Each row is a point on a landscape with many valleys, with its height.
A ball rolls from a point to whichever of its 2 nearest points has the largest drop for the distance, and stops where none of them is lower. Distance is the straight distance between rows; heights are no part of it.
pas: [113  95 136  27 120  96 140 141 145 133 101 143 116 153 150 146  67  79
 125 147]  (h 489)
mibi: [ 99  93 179  40 122  79 154  97 131 145 116 140 151 141 136 144 142  75
 139 151]  (h 313)
Rab: [124 142 143 178 156  82  77 164  76  91 103 105 173 127 162  90 168 129
 188  94]  (h 593)
loz: [156 135 156 134 114 124 116 110 123 159 170  72 139 172 175 170 101  99
 145 100]  (h 468)
Tebu: [166 108 136 205 138  98 101 124  60 156 132 141 167 103 125 144 157 120
 113 121]  (h 396)
muti: [ 83 161 152  82 134  79 163  82 159 128  95 159 123  92  89 123 190 118
 131 124]  (h 524)
rosep: [142 123 154  86 134 171  75 149 114 137 185  83 100 119 212 183 156 131
 137 153]  (h 268)
Kuvu: [124  89 181 149 139 126 150  90 110 160 143 181 152 123  79 141 186 135
  87 147]  (h 450)
Gaz: [148 116  96 198 102 140 133 152  58 137 117 114 135 178 148 115  76 146
 126 128]  (h 291)
fer: [166  93 102  90  95 150 171 120 103 186 126  98 130 114 147 133  70  82
 116 138]  (h 253)
Murak: [146  98  99 152  81 150 132 143 104 188 139 133 100 150 116 135  91 139
 104 152]  (h 507)
bunan: [125 137 138  35 157 101 126 131 134 101 126 100 118  61 189 167 124  76
 134 119]  (h 256)
kure: [128 123  85 148 120 147 136 132 117 103 121  77 155 127 146  92 119 134
 139 127]  (h 166)
dafif: [144 128 147 187 112 130  78 166 132 118 148 150 105 229 119 149 115 161
 130 132]  (h 436)
buz: [117 143  56 120 110 150 121 156 145 125 111 116  68  95 124  95 127 165
 138 139]  (h 178)
Mok: [100 174 111 109 132 142 145 115 193 108 118 154 110 128  95 126 166 160
 124 106]  (h 282)
Mevos: [172 141 149 227 146 121  88 133 103 138 150 119 136  79 127 169 151 127
 124 106]  (h 376)
vutab: [113 104 155 144 169  85  77 167 111  91 116 119 173 125 160  99 178 116
 172 134]  (h 607)
zilig: [135 135 135 141 106  97  96 136  88 177 142 129 109 128 127 125 194 148
 151 122]  (h 403)
Tirod: [107 103 132 139 132 123 162 117 146 105  96 171 160 146  80  88 101 127
 113 134]  (h 590)
nufu: [130 141  80 164 114 128  87 179 134 111 109 115  89 116 128  92 112 156
 159 127]  (h 217)
zin: [160 152  75 185 108 167 166 113  89 142 135  98 134 148 123 102  73 145
  88 104]  (h 467)
Fegu: [127 122  83 162 106 114 144 150  57 162 103 124 145 136 118  62 120 140
 148 125]  (h 344)
Riru: [143 111 146  92  97  98 163 115 145 180  89 156 141 137  85 126  75  97
 112 131]  (h 546)
bafi: [135 123 117 133 119 166 187  63 108 158 135 128 160  94  81 100 123 127
  67 119]  (h 422)
ger: [149 111 128  68 115 139 148  97 171 148 152 125 100 132 156 196  75 100
  82 144]  (h 343)
modu: [129 140 144 103 122 112  57 192 156 126 139 133  85 165 155 137 106 138
 170 129]  (h 385)
relo: [ 82 157 141 138 135 153 163  86  83 102 158 141 180 193  91  58 157 171
 126 107]  (h 583)
rovu: [109 151 111 165 153 194 130 136  91  83 161 160 135 190 101 111 160 205
 111 132]  (h 614)
pak: [115 121 140 130 127  75 133 128 125 136  89 122 163 145  96  64 139 117
 167 106]  (h 568)
tib: [126 104 140  76 125  79 116 156 104 155 108 119 143 115 153 104 109  91
 170 129]  (h 340)
Liti: [114 144 145 148 147 142 146 103 110 127 131 197 154 105  42  87 165 158
 125 103]  (h 430)
Reg: [ 98 160 125 136 136 131 139 126 136 138 107 184 119  94  64  93 196 171
 136 106]  (h 453)
Vin: [111  89 128 148 108 154 138 141 112 161 116 206  82 100  87 126 143 150
  92 188]  (h 603)
Zezi: [144 170 101 131 126 145 116 112 110 127 163  65 108  96 176 130 174 152
 144 108]  (h 342)
dala: [155 107 152 123 129 141 115 143 119 138 160  72 146 123 195 162  84  80
 144 126]  (h 452)
Met: [104 164 141 122 117 135 160  89 130 135 150 119 164 153  96  81 164 152
 123  82]  (h 566)
dutub: [136 123 142  94 114  89 108 148  94 170 118 132 112  95 139 106 178 113
 165 125]  (h 373)
pok: [128 141  87 142 143 146 155 117 151  83 101  87 172 103 121  74  94 122
 127 101]  (h 195)
Bege: [138 115 127 134 150 104 116 129 156  90  95 126 134  73 150 150 102  87
 124 138]  (h 188)
seb: [146 137  95 189 131 161 117 137  99 132 143 140 117  93 108 127 145 165
  97 131]  (h 400)
Kelog: [173 137  81 175  76 161 143 138 109 189 139  98  97 128 118 125  68 130
  99 111]  (h 482)
nefup: [132 107 169 124 161 102 108 123 185  77 122 102 162 121 162 174  88  78
 137 133]  (h 151)
viza: [152 125 170 189 157 113 100 128 156  86 138  93 165 122 141 158  91 101
 139 111]  (h 125)
niro: [142 146 121 165 137 162 157  77  91 163 164 146 149 112  83 121 142 154
  70 103]  (h 397)
domuk: [130 141 162 106 154  99 106 123 158 111 134 102 147 102 149 155 154 111
 157 115]  (h 307)
ninug: [ 97 117 119 140 138 153 138 143 136 114  95 217  90  95  69 133 161 167
  99 174]  (h 637)
fel: [128 117 137 180 116 129 110 145  90 153 132 198 120 202  71 114 139 176
 117 127]  (h 574)
rufe: [152 157  85 132  98 129 117 145 136 172 125 103  94  78 136 127 112 128
 157 106]  (h 511)
doba: [153 166 119 151 120  91  95 132 156 156 129 122 103  85 107 145 130 122
 152  80]  (h 499)
mipi: [123  99 187  54 134  89 130 102 144 143 152 118 133 147 170 177 165 105
 129 137]  (h 359)
pevi: [109  85 115  69 103 136 143 141 137 134 113 134 106 147 136 124  78 116
 123 170]  (h 451)
radid: [ 89 154  90  81 115 139 130 131 149 128 121 126  72  94 134 100 180 158
 150 150]  (h 117)
bal: [108  95 155 103 127 148 158  97 161 110 152  96 185 215 141 120 116 116
 120 137]  (h 508)
Nesa: [149 134 151  73 148 115 120 129 150 118 129  94 110  70 175 192  67  70
 123 109]  (h 226)
Mez: [160 149 102 195  95 101 111 170  49 142 112 100 116 155 156 130  92 148
 160  99]  (h 269)
Dupem: [150 191 150 163 121 140 117  92 124 132 183  51 136 138 169 168 152 129
 140  75]  (h 486)
kitok: [153 125  99 127 115 123 127 144 124 168  93 135 101  51 118 136 115 115
 122 128]  (h 528)
dokuz: [122 170 147 100 128 123 150 111 221 107 122 154 124 177  92 147 150 151
 136 102]  (h 314)
tureg: [146 181  91 177 135 175 140  99 112 135 158 111 130  91 101 118 136 154
  97  89]  (h 379)
fise: [128 106 100 116 112 140 136 139 114 158 106 161  83  67 117 140 125 134
 100 191]  (h 562)
Geb: [ 82 159 166 101 138  85 147  99 168 115  95 211 100 123  79 164 205 113
 116 126]  (h 491)
Viku: [103 137  89 157 114 147 152 116  60 131 115 139 151 123  82  37 128 154
 120 112]  (h 375)
vom: [133 133  98 175 127 158 139 147 122  82 121  84 151 152 140 110  48 128
 130 122]  (h 136)
suk: [108  75 142 128 162 171 123 116 134  73 146 110 148 142 165 151 146 133
 106 188]  (h 150)
nek: [123 117 165 101 151  85 138 107 179 108  96 154 144 144 108 151 131  97
 119 142]  (h 197)
movuf: [135 144 153  79 117 114 109 107 194 134 148 150  91 154 133 195 137 121
 124 138]  (h 402)
rosef: [113 137 123 145 132 189 140 125 141 119 151 169 117 161  87 120 159 187
 100 146]  (h 638)
Baf: [139 124 150 151 107 104  47 204 114 130 135 140  85 201 146 138 109 144
 160 145]  (h 408)
dez: [107 162  92 114 146 131 172  99 181  81  88 107 139  84 120  82 120 118
 123 114]  (h 220)
Tuvem: [147 156 120 181 144 135 111 120  97 124 140  88 144  79 145 123 157 130
 134 105]  (h 360)
pavo: [130 147 147 121 125 114 109 145 210 117 122 151 120 197 109 129 115 141
 154 109]  (h 337)
nefov: [168 133 146 101 128  94 136 108 158 149 119 135 121  92 137 193  76  66
 113 111]  (h 192)
tav: [117 114 140 126 110 106 161 117 138 158  85 192 139 128  43 100  97 125
 104 128]  (h 570)
Nifas: [129  99 117  77 112 152 119 160 129 132 139 105  97 111 176 151  63 107
 120 152]  (h 411)
mozin: [148 150 133 176 146 139 120 125 178  98 136  79 123  90 139 167  54  92
 127 109]  (h 101)
Lofi: [130 164  94 195 109 131  90 182  84 122 118 113  83 152 141 109 102 169
 159 108]  (h 246)
nenel: [109 122 170  88 137 118 132 113 201 112 133 187  93 180 115 198 163 117
 114 160]  (h 431)
lote: [125 104 121 175 143 150 106 164 156  75 124 115 139 150 143 135  59 127
 119 147]  (h 111)
dev: [143 102 122  88 106 142 173  93 150 162 143 113 136 116 138 149  93  89
  96 150]  (h 299)
Fuzi: [119 106 167  97 137 126 169  71 134 131 153  94 194 168 142 117 144  97
 116 125]  (h 529)
gubez: [ 94 106 151  75 126  85 164 106 142 120  91 163 135 125 120 139 117  82
 108 166]  (h 254)
tedut: [131  80 138 158  87 120 120 139  98 191 147 167 111 191 102 138 136 150
 113 146]  (h 544)
ludeg: [142 118 148 126 140  97 133 114 165 142 113 165 113  99 102 174 117 103
 104 132]  (h 149)
Biz: [136  96 138 114 147 136  90 150  94 123 164 100 137 123 192 158 159 112
 145 154]  (h 235)
niz: [119 159 108  78 107 156  97 131 131 146 169  74  87 111 186 128 196 143
 161 124]  (h 319)
zof: [162  92 102 149 106 153 158 131  71 173 129  93 149 103 161 118  98  92
 112 147]  (h 209)
Kez: [134 184 126 157 133 112 101 132 162 119 127 142 112  93  94 110 182 155
 152  70]  (h 487)
Sofo: [124  76 131 153 154 184 159  89  97 104 149 115 173 123 141 131 144 131
  80 167]  (h 205)
zom: [ 73 136 113  39 100 125 157 119 149 124 123 129  83 128 146 115 156 135
 144 162]  (h 38)
Dofo: [ 92 136 128 155 134 138 146 125  72 123 120 181 159 126  63  41 171 173
 129 119]  (h 405)
Niso: [132 144 113 184 152 170 116 137 133  67 132 137 152 147 109 120 118 155
 117 121]  (h 624)
nifa: [137  92  96 169 126 179 156 107  71 141 157  83 160 113 168 134 122 130
  97 166]  (h 255)
kupi: [ 91 122 145  21 146  79 106 151 141 105 114 147  77 115 154 154 127  90
 137 138]  (h 419)
Disar: [140 101 125 148 149 169 107 128 121 112 147 103 123 110 164 151 152 134
 108 163]  (h 194)
Makik: [121 122 163 108 120 124 149  86 123 151 157 118 150 165 127 109 169 129
 144 120]  (h 550)
Zimab: [112 106 152  56 158 110 123 123 138  97 131  93 153  96 189 141 142  89
 159 135]  (h 281)
Dop: [139 116 122 156  98 154 114 137 128 140 163 118 112 225 145 152  89 163
 114 150]  (h 461)
nefad: [144 149 110 178 128 175 118 146 177  85 136  89 108 111 142 155  73 135
 117 131]  (h 79)
tet: [122 137 117 153 156 136 110 139 161  67 111 152 130 115 105 113 156 163
 145 126]  (h 639)
ret: [107 171 108 106 150 118 148 111 186  95  96 130 112  81 127 127 162 127
 139 126]  (h 248)
sulan: [106  97 135  32 126 103 122 147 102 136 109 142  99 104 159 120 129 103
 151 146]  (h 380)
Kilu: [138 126 121 175 127 130  96 149  95 139 133 152 106 127 116 122 175 174
 134 128]  (h 428)
sadi: [117 105 134 154 163 150 145 140 170  67 115 166 165 157  83 126 103 144
 111 138]  (h 609)
febus: [144  95 159 185 141 107 114 111  86 166 126 180 152  99  81 129 182 118
  99 130]  (h 421)
mon: [131 182 103 158 134 129 101 127 122 126 122 162 109  73  78  75 191 190
 144  87]  (h 473)
luv: [123  99 137 112 108 147 128 128 139 130 171  92 142 216 166 141 105 123
 120 160]  (h 484)
Futi: [139 132 136  56 128 135 120 133 166 144 162 121  82 130 168 180 119 124
 128 149]  (h 378)
Ked: [118 126 127 106 118 100 100 168 157 127 107 131 113 164 128 105 126 134
 169 130]  (h 362)
Donub: [126 147 134 169 148 157 147 102  68 107 159 145 163 191 106 101 152 170
 109 111]  (h 596)
dadar: [122 146 129 145 138  66  96 166 113 121  99 100 170 159 140  77 127 121
 190  83]  (h 581)
rapaf: [124 141 107 148 159 146 140 137 179  80  99 169 115  84  93 132 119 151
 108 137]  (h 651)
veb: [110 142 111 142 154 146 165 110 143 109  78 201 115  79  53 105 129 146
  91 133]  (h 664)
gezo: [114 129 138 100 116  92 159  94 128 163 102 138 144 104  99  95 153 117
 138 119]  (h 549)
gefa: [147  99 137  80 124  91 158 129 154 141  93 127 154 125 124 135  47  73
 126 131]  (h 522)
Per: [145 120 119 112 127 144 100 182 111 125 152  71 113 133 195 133  80 112
 155 124]  (h 437)
nor: [128  91 157  54 152  89 112 162 104 119 111  92 165  92 191 123 107  73
 170 106]  (h 310)
Zefo: [170 161 141 135 111 125 144  94  88 168 176  46 147 162 191 164 141 101
 150  77]  (h 477)
roz: [138 128  92 155  97 161 176  98  98 173 120 127 153 129  76  86  81 137
  84 112]  (h 448)
Laro: [ 92 137 159  93 164  89 132 124 182  81 102 195  89 144 101 187 172  97
 123 160]  (h 458)
Vupo: [117 136 140  55 126 147  93 146 141 114 176  75 106 141 210 143 167 140
 160 146]  (h 293)
vug: [129 124  73 199 116 119 123 159  48 119  87 138 136 163 117  79  86 159
 139 125]  (h 317)

For each start below, name the point where the ball stops.
febus -> suk
vutab -> zof
sulan -> ludeg
tedut -> tureg
zilig -> ludeg
Dop -> nefad
rosef -> nefad
rapaf -> Nifas
veb -> zom
Rab -> zof

Call two points neighbours if one is among the 2 nearest of the other. Go from one point of each pair to the other, from neighbour to neighbour, staying as low as possible. Name the highest point that can't be avoided.
zom, ludeg -> sulan
tureg, ludeg -> Kilu
suk, zof -> nifa
ludeg, nefad -> Bege
